A landscape with many peaks, sampled at points; each row gives a point and its height.
From any point a climber steps to the highest of the 2 points nearest to it. It stops when none of these is higher. Distance is the straight distance between rows; heights are no part of it.
k598: [9 3 0 27 13 6 -4 -10 -2 -27 2 8 2 -7 -10 -15 -14 -17 7 5]  height 462
k502: [-11 12 -8 -20 -26 -22 7 2 18 20 -5 -19 -2 20 2 15 16 -3 -26 -1]  height 231
k601: [-17 25 -7 14 9 -4 -1 -18 6 -24 -7 9 4 -15 7 15 -21 4 -4 1]  height 526
k506: [-16 -9 -18 34 -3 10 21 -11 -18 -26 -17 11 -10 -12 5 12 -7 -12 -16 -1]  height 474
k989: [-10 -4 -27 -10 -38 -26 11 4 23 14 -1 -30 -6 29 -6 4 17 8 -22 8]  height 291
k505: [-5 27 14 3 14 -9 -16 -8 27 -14 6 5 6 -7 -7 2 -38 18 10 6]  height 497
k565: [-6 1 0 -23 -12 2 6 5 -26 23 -3 8 1 -11 17 16 30 3 -6 5]  height 222
k157: [16 25 24 -2 8 -12 -13 10 9 -2 14 -4 0 9 -19 -38 -18 -10 8 8]  height 43
k770: [2 16 4 -24 -18 -8 -13 -11 5 37 5 -15 24 15 10 19 28 0 -4 12]  height 248
k495: [-16 19 0 -11 3 -4 -9 -16 -7 -1 -9 17 14 -21 22 31 0 16 5 1]  height 401
k60: [19 25 21 -1 8 -7 -20 1 4 1 11 4 15 2 -10 -37 -9 -18 15 14]  height 38
k825: [4 -14 1 -7 13 14 9 24 -9 -10 -1 11 -28 -18 0 -13 -5 8 0 -22]  height 260
k812: [-11 6 -9 12 17 10 -7 -19 -7 -21 -12 24 16 -26 15 25 -7 16 9 1]  height 573
k236: [20 -36 4 -5 10 12 -7 -1 13 12 14 -11 5 14 -6 3 2 16 22 2]  height 135
k973: [13 4 3 1 14 12 -19 -13 -7 6 2 15 32 -7 8 0 18 -3 15 15]  height 389
k338: [-16 -27 -24 17 -21 -10 23 -2 8 -17 -3 -25 -20 19 -6 13 -7 4 -19 -13]  height 501
k637: [6 2 10 -22 11 7 -9 15 -10 9 1 20 -3 -25 12 -3 9 15 7 -12]  height 358
k401: [11 -7 10 -27 8 8 -7 16 -11 18 7 13 6 -13 12 -1 21 13 10 -12]  height 334
k205: [10 9 6 -13 -8 0 -16 -10 6 27 13 -10 28 20 -1 -4 19 -9 4 17]  height 86
k300: [-24 -15 -15 3 7 7 6 -9 5 -11 -10 -7 -14 -8 14 40 -15 27 -5 -15]  height 202
k441: [10 1 9 -4 15 6 -10 4 19 -6 7 10 -1 -12 -3 -1 -22 17 19 -1]  height 665
k634: [9 -9 -4 16 10 6 -1 -13 10 -17 2 -3 -1 1 -11 -2 -14 1 12 2]  height 460
k190: [4 -17 -3 -2 4 18 1 8 -28 3 -2 26 3 -24 17 1 21 7 6 -5]  height 649
k56: [-26 0 -14 16 -5 10 17 -16 -27 -17 -19 16 -3 -18 14 25 2 1 -14 5]  height 181
k88: [-6 26 -1 24 -10 -20 0 -14 1 -19 -6 3 14 12 -14 -16 -11 -28 -10 18]  height 142
k896: [13 -9 9 -22 -7 1 11 30 -5 22 5 -12 -21 8 -6 -19 13 -9 -5 -11]  height 179
k412: [-2 15 21 -26 10 -8 -12 10 31 16 14 -9 -11 -8 -5 8 -23 31 7 -10]  height 623
k70: [8 -9 -3 30 17 16 0 1 -16 -28 -9 19 -10 -21 -7 -19 -7 -11 6 -7]  height 237
k718: [-12 6 -12 29 -6 1 9 -19 -10 -16 -15 3 8 5 -1 3 -1 -22 -12 12]  height 158
k71: [19 1 17 -8 3 -8 0 12 14 3 20 -13 -9 14 -21 -25 -13 -6 7 3]  height 55
k256: [-15 10 -10 12 -10 -2 4 -22 -11 3 -15 5 22 1 13 17 17 -12 -10 18]  height 441
k551: [22 -18 2 -11 5 16 -16 -11 -1 25 11 -5 30 17 2 0 24 3 17 13]  height 216
k576: [-16 5 -12 21 9 10 6 -4 -15 -30 -13 23 -10 -28 6 15 -21 2 -5 -11]  height 205
k168: [10 8 1 -2 -15 -5 -8 -7 -6 27 0 1 25 19 2 -12 28 -28 -9 24]  height 102
k238: [1 -15 5 4 9 6 9 16 15 -16 9 -5 -33 -4 -17 -3 -33 13 0 -19]  height 452
k937: [23 11 27 -10 7 -14 -10 14 17 3 22 -7 -7 10 -22 -32 -22 3 12 6]  height 49
k940: [-11 8 3 -20 10 1 -1 6 10 -1 0 -2 -14 -15 7 20 -17 26 1 -17]  height 630
k752: [18 -8 11 0 3 -4 -4 5 7 4 15 -8 -1 19 -17 -26 -1 -14 9 5]  height 62
k784: [3 -11 3 -8 13 11 -6 -1 -18 0 -5 26 11 -23 21 10 19 14 11 -3]  height 704
k232: [-16 11 -8 -12 -20 -18 3 -6 16 13 -6 -22 2 18 6 22 6 10 -17 1]  height 251
k852: [-31 2 -15 11 6 4 5 -16 -2 -21 -12 -5 -7 -9 7 36 -17 12 -8 -10]  height 196
k48: [-10 -3 -7 -2 -9 -2 23 13 -5 -1 -9 -5 -19 3 -1 3 0 -6 -16 -9]  height 343
k413: [6 -4 -3 4 -1 9 0 -7 -15 13 -3 1 14 2 3 -5 25 -12 -1 10]  height 322
k503: [5 5 6 -8 7 7 1 12 -17 2 -2 10 -6 -12 4 -13 7 -4 3 -5]  height 494
k182: [-11 -5 -12 15 17 10 -14 -23 8 -18 -9 8 15 -15 12 31 -14 22 14 0]  height 552
k303: [-4 24 9 4 2 -6 1 12 -1 -12 -4 2 -19 -6 -13 -26 -26 -19 -7 -5]  height 352
k944: [7 1 9 -13 18 6 -15 13 14 -11 1 24 1 -26 4 -1 -17 21 17 -11]  height 607
k436: [-10 23 7 -11 -1 -6 9 21 2 -1 -3 0 -27 -9 -6 -11 -19 -7 -16 -13]  height 345
k395: [-3 8 0 -4 -1 5 10 7 -19 5 -10 6 -1 -11 10 1 12 -10 -8 1]  height 457
k58: [5 4 9 -28 18 4 -13 12 11 4 7 15 -2 -25 9 8 -8 29 15 -16]  height 555
k941: [0 7 18 -20 0 -14 -10 -3 31 14 13 -20 -5 7 -6 9 -20 32 6 -1]  height 584
k342: [13 -9 -1 26 18 17 -13 -8 3 -29 0 16 8 -14 -8 -8 -15 -6 18 3]  height 476
k128: [10 -4 -1 25 5 12 -4 -5 -17 -8 -3 10 11 -2 -1 -23 11 -24 4 12]  height 411
k87: [1 -9 -7 35 3 15 1 -6 -24 -19 -12 15 5 -10 -2 -17 7 -24 2 9]  height 427
k628: [-16 -6 -17 -9 -22 -14 17 4 15 1 -3 -20 -14 21 -1 12 6 5 -23 -6]  height 373
k579: [-7 -6 1 7 8 1 5 2 18 -16 11 -5 -21 1 -14 3 -35 13 0 -9]  height 473
k374: [2 -17 0 -1 -6 -5 18 11 12 -3 8 -14 -18 16 -11 -7 -7 -2 -7 -10]  height 375
k668: [16 13 7 11 6 3 -20 -10 -7 9 1 7 31 4 -5 -23 15 -25 9 23]  height 116
k59: [25 -2 13 0 15 9 -14 19 4 -9 9 10 -6 -9 -11 -36 -5 -5 19 -2]  height 204
k922: [-18 -6 -19 24 -10 3 24 -13 -6 -19 -18 -1 -10 1 3 20 -5 -12 -23 -5]  height 505
k204: [10 -3 1 -11 4 7 -17 -15 -1 24 7 -6 28 8 11 12 21 6 11 11]  height 228
k347: [-2 11 7 10 0 7 -7 4 -33 0 -9 22 10 -21 13 -20 15 -14 4 15]  height 435
k96: [-8 24 2 11 4 -2 1 -5 -16 -10 -14 16 6 -16 7 -3 -6 -14 -4 9]  height 482
k221: [-11 18 -3 15 15 2 -4 -10 11 -28 -5 8 -7 -15 -3 10 -33 10 1 -5]  height 507
k407: [-25 -1 -16 2 -4 4 8 -19 -11 -4 -21 -1 5 -9 24 45 3 16 -5 -4]  height 386
k365: [14 -25 -2 13 16 21 2 7 -9 -13 0 13 -3 -13 -2 -10 7 -4 9 -4]  height 512
k299: [-8 26 7 -22 2 -4 -7 -3 8 9 1 2 5 -10 11 19 -5 16 0 -4]  height 585
k454: [3 -47 -16 5 -8 16 19 3 -5 3 1 -19 -8 21 -3 9 21 -3 -3 -8]  height 294
k521: [4 30 15 -14 7 -4 -15 3 -9 8 1 15 8 -17 11 -12 5 -2 5 4]  height 382
k535: [-7 -9 -16 28 -5 13 12 -22 -11 -15 -15 -2 11 3 2 9 7 -13 -5 9]  height 169
k528: [-4 27 17 -12 5 -3 -5 28 -10 4 -6 11 -19 -16 -6 -35 -2 -7 -1 -14]  height 412
k534: [19 11 17 -15 10 -5 -15 10 9 14 16 0 8 2 -9 -21 -1 -2 13 4]  height 152
k183: [4 1 -7 -18 -25 -16 6 6 10 28 3 -17 6 28 -7 0 25 -11 -17 5]  height 242
k150: [7 5 -2 31 5 -5 -1 -6 0 -28 1 2 -3 6 -19 -30 -20 -24 6 7]  height 447
k967: [-15 -8 -24 -4 -34 -28 18 8 23 6 3 -27 -18 26 -10 9 4 9 -27 0]  height 332
k371: [9 -8 0 2 6 12 3 -6 -11 -2 0 2 11 -1 8 -3 9 -3 4 2]  height 340
k430: [-7 26 9 0 -4 -7 -1 12 -13 -4 -11 9 -11 -9 0 -20 -2 -19 -11 4]  height 346
k121: [12 13 9 14 9 2 -16 -18 1 -6 6 6 26 5 -4 -17 -1 -13 12 20]  height 123
k20: [-8 -24 -1 -9 5 1 -14 -13 13 17 6 -28 11 13 15 30 10 25 13 0]  height 167
k767: [-5 24 3 -5 -25 -37 7 6 30 -6 12 -20 -12 17 -18 -11 -28 3 -18 3]  height 391
k986: [10 -21 -9 35 12 20 5 0 -9 -35 -1 9 -13 -16 -14 -7 -13 -10 8 -6]  height 227
k370: [16 -10 -1 9 7 11 -10 -23 -3 4 5 -2 28 13 0 -4 12 -10 16 17]  height 356
k834: [-5 3 -4 11 19 8 -14 -15 16 -21 -4 11 10 -17 4 16 -22 18 18 2]  height 538
k193: [0 7 5 -18 -2 -2 -16 -17 6 27 7 -12 27 10 14 27 22 10 7 10]  height 239
k645: [-6 11 -1 -20 -17 -8 1 -5 3 30 -2 -8 13 8 9 17 25 -2 -9 7]  height 258
k227: [-3 -2 -1 -28 -16 1 12 24 -18 28 -7 -2 -23 -5 13 8 23 0 -13 -12]  height 209
k819: [5 -8 7 -29 -2 2 8 17 11 21 11 -14 -10 5 0 8 8 12 2 -12]  height 472
k304: [-13 5 0 -6 2 -8 -9 -16 19 8 1 -18 10 6 5 20 -5 17 2 -1]  height 525
k357: [-23 2 -6 -4 -10 4 13 -2 -34 -3 -16 21 -3 -26 21 25 10 7 -9 1]  height 416
k368: [-15 -3 -13 32 9 5 5 -22 3 -33 -8 1 -4 -2 -9 16 -22 0 0 -4]  height 190
k714: [-11 8 -2 -24 -26 -12 9 5 -3 33 -7 -8 -3 7 12 29 22 1 -17 -1]  height 271
k468: [0 2 -2 9 -15 -18 6 -6 14 -13 3 -9 -2 20 -14 -12 -12 -9 -8 3]  height 303
k388: [-14 15 0 -1 2 0 10 1 -6 -5 -11 9 -7 -10 7 11 -12 1 -11 -8]  height 554
k7: [15 19 22 -25 5 -5 -19 6 14 20 21 -3 8 -4 -1 -7 -3 10 13 4]  height 140
k960: [0 -11 -7 -13 -14 10 7 -3 -21 28 -6 6 7 -3 17 18 35 -7 -3 6]  height 229
k191: [8 -24 -8 24 8 16 11 -1 -7 -23 1 2 -16 -1 -10 -7 -11 -11 5 -10]  height 223
k466: [-5 24 5 0 -9 -18 4 -4 15 -4 4 -7 0 10 -10 -10 -14 -7 -9 8]  height 324
k915: [2 11 10 -16 17 2 -16 11 -9 -4 -3 31 7 -33 14 0 2 12 13 -9]  height 392
k741: [12 -23 1 5 -9 -16 17 15 14 -7 18 -17 -19 24 -22 -20 -17 -3 -2 -7]  height 350
k294: [-10 21 11 -21 -4 -11 7 17 14 4 3 -6 -22 -2 -5 -2 -18 7 -13 -13]  height 314
k687: [7 -10 10 -7 17 4 -8 8 29 -8 8 -4 -11 -8 -8 6 -30 31 17 -6]  height 710
k560: [-18 18 -3 16 -1 -3 9 -8 -9 -12 -13 9 -2 -11 5 6 -8 -10 -13 1]  height 514
k352: [12 -21 12 -21 11 4 -18 3 20 28 16 -19 5 7 -1 14 3 29 22 -2]  height 153
k186: [-4 4 -12 10 -15 -8 -4 -25 5 9 -2 -10 27 27 3 9 19 -8 -5 18]  height 440
k340: [0 -17 1 -16 -9 1 16 12 10 15 6 -20 -17 17 -5 -1 6 6 -7 -13]  height 424
k788: [-14 -33 -14 5 -7 -5 7 -11 15 -3 1 -31 -6 20 5 24 -2 24 -2 -9]  height 184
k72: [4 -1 2 -13 15 9 -16 -6 -2 4 0 21 18 -20 14 14 7 20 16 -2]  height 648
k103: [-6 -6 -13 35 3 16 14 -6 -22 -27 -15 15 -8 -14 1 -4 -3 -21 -5 1]  height 448
k685: [10 -14 2 -24 1 13 -1 7 -9 27 5 0 9 -3 15 10 28 6 10 -4]  height 313
k240: [-2 -10 -19 -11 -32 -19 2 2 18 25 2 -25 7 34 -8 7 25 3 -16 8]  height 255
k234: [-9 1 0 -28 -13 2 11 16 -30 22 -7 5 -14 -19 19 12 22 7 -7 -9]  height 215
k53: [-1 -28 -2 -15 12 15 -3 0 3 12 1 -7 -2 1 12 25 11 28 12 -13]  height 279
k184: [-1 -1 12 -18 12 2 -7 3 19 4 9 -6 -9 -5 -3 12 -21 29 5 -12]  height 667
k116: [-19 22 -8 1 -15 -17 17 9 1 -6 -16 -4 -17 1 -6 0 -10 -17 -26 -1]  height 293
k844: [-12 14 -5 17 14 5 -7 -18 -6 -24 -11 23 12 -22 8 12 -15 4 3 6]  height 550
k333: [0 15 6 -18 8 2 -13 -3 -1 8 0 10 9 -20 14 14 5 16 9 -3]  height 612
k792: [-8 4 -11 13 -9 -4 4 -23 2 0 -8 -7 20 12 4 14 10 -8 -5 11]  height 466
k875: [-12 -1 -5 5 5 3 -7 -23 8 -3 -7 -10 11 5 8 23 1 9 6 3]  height 499
k818: [-2 11 0 -9 -18 -5 5 9 -19 26 -9 2 1 0 8 0 28 -16 -11 13]  height 277
k321: [10 14 18 -29 -5 -9 -10 5 19 27 21 -13 6 13 -6 -7 4 4 3 4]  height 128
k929: [8 7 3 2 18 5 -16 5 -2 -17 -8 36 12 -32 14 -3 -6 9 16 -4]  height 429
k966: [20 -3 4 19 8 10 -11 2 -15 -6 2 4 13 6 -14 -37 6 -25 11 13]  height 397
k701: [27 -12 6 22 9 3 -9 2 -5 -12 10 1 7 13 -21 -36 -8 -25 15 11]  height 387
k497: [6 22 7 -11 -12 -6 -12 -9 1 32 5 -1 29 8 7 -1 25 -15 -6 21]  height 94
k952: [-12 21 0 14 1 -8 9 10 -4 -23 -7 4 -25 -3 -11 -19 -25 -21 -17 -5]  height 331
k625: [3 5 -2 -16 -22 -12 5 9 -6 34 -2 -9 4 14 1 -1 32 -21 -18 11]  height 263
k675: [-2 2 4 -6 -12 3 3 14 -32 24 -6 11 0 -9 15 -7 31 -13 -3 13]  height 288
k956: [22 -32 0 19 -10 -13 10 7 12 -7 23 -17 -14 32 -25 -24 -22 0 7 -3]  height 338
k253: [5 -16 2 1 8 16 5 20 -34 0 -7 22 -9 -22 11 -12 19 -3 6 -9]  height 595
k597: [13 -2 -3 17 11 16 -14 -18 -5 -4 -1 13 30 -5 0 -6 13 -7 16 15]  height 372
k655: [-16 17 -12 26 -8 -11 14 1 -2 -28 -13 4 -18 1 -13 -12 -26 -24 -20 -1]  height 310
k272: [-19 -2 -14 29 -4 4 5 -34 -5 -18 -16 -2 15 5 10 26 0 -7 -3 9]  height 178
k530: [8 12 14 -15 7 2 -4 23 -12 7 0 7 -14 -11 -1 -24 2 -3 0 -8]  height 455
k118: [-3 26 3 -17 -19 -23 0 6 11 19 2 -11 4 11 -3 -2 9 -12 -16 4]  height 109
k251: [20 0 7 -4 -9 -14 -8 -3 7 11 17 -10 14 31 -15 -22 0 -13 5 14]  height 70
k360: [5 -5 4 -25 9 6 2 26 -15 4 -1 14 -18 -21 10 -1 8 15 4 -24]  height 329
k546: [11 35 17 3 10 -4 -20 -4 -2 -2 1 12 17 -10 -1 -28 -4 -19 7 14]  height 32
k332: [-10 15 -7 22 -11 -10 11 -12 0 -20 -10 0 4 9 -6 -4 -11 -24 -18 9]  height 151
k558: [23 -22 12 5 21 18 -9 20 4 -18 7 13 -13 -14 -13 -26 -10 0 21 -8]  height 219
k813: [20 -19 0 19 9 12 0 -2 -4 -13 6 0 2 10 -15 -20 -2 -15 13 4]  height 377
k334: [-17 27 6 -16 -3 -11 5 1 9 4 -3 -4 -12 -1 2 15 -19 8 -14 -10]  height 290
k348: [-22 -8 -13 1 -7 7 13 -17 -28 0 -18 11 5 -16 26 36 15 11 -5 2]  height 399
k84: [8 -24 -4 -13 6 17 0 -3 0 16 3 -7 7 6 12 15 22 14 10 -5]  height 295
k648: [-1 14 7 -2 -14 -29 5 -1 23 -2 17 -14 -6 24 -18 -14 -29 7 -8 3]  height 414
k762: [0 -12 -7 17 12 17 1 3 -22 -20 -10 29 -7 -28 9 -4 6 0 4 -7]  height 232
k822: [15 1 8 0 23 10 -17 11 14 -16 2 27 3 -25 -4 -17 -16 6 19 -5]  height 549
k482: [-8 36 11 -5 5 -8 -1 24 -6 -8 -9 8 -22 -13 -8 -24 -19 -11 -10 -10]  height 376
k729: [11 -13 3 3 19 14 -3 20 1 -13 5 15 -15 -18 -5 -14 -10 9 12 -12]  height 233
k425: [-13 30 4 -8 2 -3 -4 -8 -11 -1 -6 19 13 -20 16 13 -1 6 -3 5]  height 413
k816: [-22 28 2 -21 -12 -21 3 -7 14 10 -1 -12 -4 3 8 25 -8 14 -16 -7]  height 281
k139: [18 -38 -7 17 2 10 14 8 -5 -11 9 -11 -13 19 -20 -18 -1 -15 3 -6]  height 326
k577: [7 23 5 7 -1 -14 -12 -16 6 -1 5 1 25 9 -9 -16 -3 -19 2 21]  height 130
k827: [-14 -28 -6 -3 1 -7 -2 -13 14 8 0 -34 3 17 11 30 7 27 4 -6]  height 175
k311: [-4 18 11 9 4 4 -5 17 -20 -7 -8 12 -11 -14 -1 -33 1 -20 -3 0]  height 325
k632: [3 14 10 -3 10 2 -14 7 -21 5 -4 24 12 -22 11 -18 14 -3 8 4]  height 408
k934: [22 -4 15 -24 18 10 -19 8 11 19 13 3 12 -5 2 -2 8 17 26 -1]  height 483
k730: [3 20 16 -7 -2 -24 -4 -1 28 3 17 -15 -1 14 -14 -11 -27 10 0 4]  height 438
k181: [13 -40 -8 26 -7 -5 12 0 9 -17 15 -18 -16 26 -22 -14 -15 3 7 -4]  height 330
k751: [-4 -24 -7 -11 -8 7 12 0 -2 18 -1 -19 -2 14 8 23 19 5 -5 -7]  height 259
k463: [12 -3 13 -37 3 3 -2 19 10 27 13 -9 -10 -7 5 9 10 21 7 -18]  height 500
k950: [-3 36 3 16 -5 -16 -9 -18 6 -12 -4 2 23 7 -1 -16 -9 -24 -6 23]  height 136
k496: [13 -4 -2 14 0 1 -15 -28 2 3 9 -4 39 22 -5 -3 10 -15 11 26]  height 344
k154: [-6 15 10 -21 -2 -12 -10 -7 24 18 10 -18 2 6 5 17 -7 22 2 -1]  height 553
k93: [21 -1 16 -12 19 10 -15 21 1 7 12 12 -3 -14 -7 -26 2 2 18 -9]  height 185
k177: [5 6 1 6 -17 -13 8 16 -3 2 -3 -9 -10 19 -15 -27 4 -28 -13 3]  height 523
k585: [-10 4 -1 -3 -3 7 9 -3 -27 2 -7 13 2 -20 20 13 13 4 -7 2]  height 434
k564: [-4 -11 -11 15 -16 -12 15 -7 12 -17 4 -16 -9 21 -14 -3 -17 1 -11 -4]  height 309
k225: [14 -52 -9 11 -3 18 17 5 -3 -3 3 -15 -13 20 -14 -5 9 -4 6 -9]  height 312
k243: [15 -1 6 6 -11 -10 0 10 -8 5 1 -6 -1 22 -17 -37 9 -33 -5 11]  height 557
k467: [-20 10 -8 -24 -23 -14 19 10 -10 25 -13 -3 -18 -2 12 26 16 -4 -24 -4]  height 280
k545: [-12 21 2 1 -10 -12 12 12 -9 2 -14 -2 -13 -5 1 -12 -3 -22 -21 0]  height 321
k765: [17 0 11 -11 13 13 -17 -1 -9 18 7 16 25 -13 9 -11 23 -2 17 8]  height 415
k469: [-6 26 17 -3 4 -19 -6 -4 28 -8 7 -6 -4 1 -14 -2 -40 10 -1 2]  height 468
k420: [1 5 -6 -5 -18 -21 11 15 11 4 3 -15 -10 22 -16 -22 0 -16 -17 1]  height 475
k214: [2 -1 5 -30 -10 -2 14 30 -6 26 3 -9 -19 2 -1 -3 16 -3 -13 -12]  height 195
k397: [19 3 1 10 -12 -6 -10 3 -9 15 5 -3 16 22 -13 -38 15 -37 -3 19]  height 534
k440: [16 -34 -2 7 3 8 -1 -6 8 3 13 -15 7 21 -12 -4 2 4 14 4]  height 127
k758: [-6 -35 -6 4 -1 1 10 -2 14 -2 5 -24 -19 19 -4 15 -10 19 1 -15]  height 197
k134: [8 -2 2 7 -3 12 -6 0 -29 17 -1 11 21 -3 7 -17 31 -21 3 20]  height 308
k275: [12 -22 -8 25 -6 -6 -2 -18 9 -10 13 -12 14 32 -16 -6 -6 -5 9 10]  height 117
k90: [-24 12 -10 4 3 0 -4 -27 -7 -6 -17 7 16 -9 23 36 -2 14 2 4]  height 390
k754: [-19 -9 -19 18 -15 -3 20 -10 4 -17 -12 -14 -15 11 -2 19 -6 3 -17 -7]  height 539
k983: [19 -9 14 -21 1 6 -1 22 -4 23 12 -7 -5 5 -5 -21 14 -3 4 -4]  height 159
k508: [-8 -12 -5 13 3 8 19 15 -4 -20 -1 -1 -28 -5 -11 -2 -19 -6 -12 -18]  height 400
k237: [5 1 14 -40 14 4 -7 16 7 16 11 2 -10 -15 8 13 0 30 8 -18]  height 524
k325: [10 -7 5 17 12 -1 -2 -10 19 -21 11 -3 -3 7 -16 -10 -30 8 14 5]  height 446
k837: [12 3 13 -21 13 8 -13 6 18 13 12 5 5 -12 4 5 -2 25 19 -6]  height 516
k322: [-1 4 7 -6 -7 9 -9 4 -34 20 -5 20 16 -15 17 -9 33 -15 0 15]  height 297
k553: [18 -22 -6 27 15 23 -7 -3 -6 -21 1 19 4 -14 -4 -14 0 -8 21 0]  height 490
k615: [-12 22 -3 0 -20 -25 8 3 19 -2 -1 -12 -9 14 -12 -6 -16 -4 -20 -2]  height 354
k924: [-16 4 -15 30 -1 -4 8 -32 4 -27 -13 -2 6 5 -3 18 -17 -6 -5 4]  height 183
k726: [-4 -9 -1 3 10 10 15 21 0 -20 -1 3 -37 -13 -12 -2 -28 6 -6 -22]  height 426
k846: [8 3 9 10 20 6 -17 14 -14 -13 -5 32 -2 -26 2 -30 1 -4 10 -4]  height 274
k887: [-8 -7 -22 13 -23 -12 4 -19 12 2 -6 -19 15 30 0 8 17 -7 -11 15]  height 410
k898: [-6 -17 -11 -7 -12 5 11 -5 -8 20 -7 -5 6 12 12 20 29 -1 -12 2]  height 243
k465: [6 -7 0 21 16 13 -12 7 -14 -26 -11 31 2 -28 4 -19 -3 -7 13 -6]  height 252
k667: [9 16 10 -10 -2 -4 -4 3 1 15 5 -6 8 7 -3 -15 9 -12 -1 9]  height 336
k82: [-13 27 -9 -19 -29 -33 11 9 17 15 -2 -14 -12 13 -2 9 12 -6 -34 3]  height 213
k260: [19 8 13 -9 -7 -14 -18 -7 15 22 21 -10 25 27 -8 -15 6 -11 7 18]  height 76
k346: [-9 -8 -6 -15 -11 1 24 12 -5 12 -9 -7 -22 -1 6 14 9 5 -16 -14]  height 311
k160: [-14 -15 -15 1 -10 6 6 -16 -6 12 -12 -12 15 11 19 33 23 5 -6 2]  height 226
k112: [8 1 -9 35 -5 -9 10 -11 3 -30 2 -5 0 16 -20 -20 -15 -27 -2 7]  height 439
k355: [-13 20 2 14 3 3 -3 -2 -29 -8 -15 25 12 -24 14 -9 6 -11 -3 13]  height 456
k354: [-6 -6 -5 10 3 5 18 5 -6 -11 -4 -1 -17 -2 -2 0 -6 -9 -11 -10]  height 374
k953: [22 0 17 -21 12 4 -13 20 -2 16 16 1 0 -2 -2 -21 12 -4 16 -3]  height 166
k9: [-3 15 8 10 15 6 -9 13 -19 -16 -8 27 -8 -22 -1 -27 -12 -11 3 -5]  height 301
k881: [-8 -2 -4 12 14 1 -2 -8 17 -24 0 -1 -9 -6 -9 11 -33 12 3 -3]  height 491
k823: [-10 -9 -14 23 8 14 8 -8 -25 -25 -15 25 -3 -27 12 14 -2 2 2 -4]  height 218
k581: [10 -22 1 6 3 13 15 8 -6 -7 6 -6 -14 10 -11 -18 3 -13 0 -6]  height 341
k381: [6 28 12 -27 -15 -22 -9 3 17 29 11 -15 7 12 -1 -1 9 -3 -11 3]  height 118
k766: [2 -38 -5 14 2 10 16 4 13 -15 7 -17 -28 9 -12 8 -17 13 4 -19]  height 207
k862: [3 -16 2 -15 11 6 -18 -8 16 20 7 -20 16 5 10 23 7 30 22 2]  height 160
k706: [-14 11 -2 -17 5 2 5 0 -5 -3 -7 11 -10 -16 11 20 -11 20 -4 -15]  height 599
k604: [2 20 12 -22 0 -4 -5 6 0 17 4 2 4 -7 6 -4 6 1 0 0]  height 360
k392: [-12 28 6 -4 7 -2 -10 -1 -23 -4 -9 31 12 -30 16 1 2 -1 -2 5]  height 433
k554: [-6 -2 -9 -1 -20 -17 15 5 14 4 1 -15 -11 22 -11 -2 5 -5 -18 -1]  height 421
k909: [-3 -9 -5 13 10 7 -4 -15 6 -11 -3 -3 7 2 0 13 -9 4 7 2]  height 477
k291: [20 -32 11 -23 7 14 -7 7 13 26 18 -19 0 14 -4 4 8 21 17 -1]  height 144
k682: [-19 8 -14 31 7 6 10 -14 -7 -36 -12 12 -6 -14 1 15 -27 -4 -8 -3]  height 194
k39: [-19 -23 -14 -2 2 11 14 -5 -5 -2 -8 -13 -12 0 13 35 3 21 -1 -13]  height 208
k786: [14 -21 2 1 12 19 2 15 -19 -1 0 14 -11 -13 6 -15 11 -3 12 -12]  height 548
k268: [21 3 15 -19 15 8 -24 2 5 22 13 7 25 -6 5 -6 14 5 20 6]  height 449
k460: [-10 -27 -23 6 -25 -15 23 6 13 -8 1 -26 -22 32 -12 1 1 4 -22 -9]  height 458
k932: [-9 1 -32 13 -34 -26 8 -17 15 -1 -2 -21 9 33 -9 5 17 -6 -19 17]  height 384
k686: [4 -11 7 -15 7 12 5 33 -20 5 -2 12 -23 -13 6 -18 11 3 1 -20]  height 296
k68: [6 -35 -10 22 8 14 12 -1 3 -21 2 -7 -22 2 -15 3 -10 3 5 -16]  height 214
k873: [10 10 -2 8 -10 -2 -12 -14 -7 13 1 0 32 17 -1 -16 17 -29 -1 26]  height 108
k541: [-17 -24 -14 -1 -1 10 11 -13 -11 6 -13 -9 2 0 19 37 15 12 -1 -5]  height 217
k871: [-6 11 7 5 18 -2 -21 -14 30 -15 0 7 12 -12 0 15 -34 24 18 6]  height 520
k209: [-20 -2 -6 -18 -15 -6 27 16 -17 15 -14 -2 -27 -9 10 22 9 4 -24 -14]  height 292
k110: [2 -29 -11 26 -12 -6 15 -6 9 -20 6 -19 -15 26 -16 0 -11 -1 -1 -5]  height 323
k968: [20 -23 0 13 1 -4 -9 -12 12 1 17 -12 15 29 -14 -10 -7 3 16 14]  height 121
k394: [9 -1 -1 19 21 11 -19 -5 5 -26 -5 31 15 -25 5 -5 -12 3 18 2]  height 459
k947: [-24 2 -18 17 -1 5 14 -17 -12 -22 -19 8 -5 -10 12 31 -11 7 -11 -3]  height 191
k769: [-15 27 10 -33 7 -6 -10 4 0 9 0 10 -2 -21 13 29 -11 27 -2 -11]  height 568
k641: [0 -26 -10 3 -3 14 11 -4 -4 2 -1 -12 -2 14 3 16 16 4 0 -6]  height 275
k481: [14 -15 -1 3 7 10 3 5 -9 -3 3 -1 0 5 -5 -17 9 -14 3 2]  height 361
k600: [-17 14 0 -17 -17 -23 3 -2 24 12 3 -23 -5 15 2 16 -10 14 -15 -8]  height 267

Where does a climber stop that starts at each point below?
k88: k430
k157: k430
k275: k430
k968: k430
k770: k812

Call two points neighbours if one is among the 2 nearest of the other. Go from one point of each pair to the other, from neighbour to neighbour, staying as high as possible. Name the lowest point that can't be avoided.
k812 and k687: k325
k812 and k430: k116
k687 and k503: k407
k243 and k792: k989
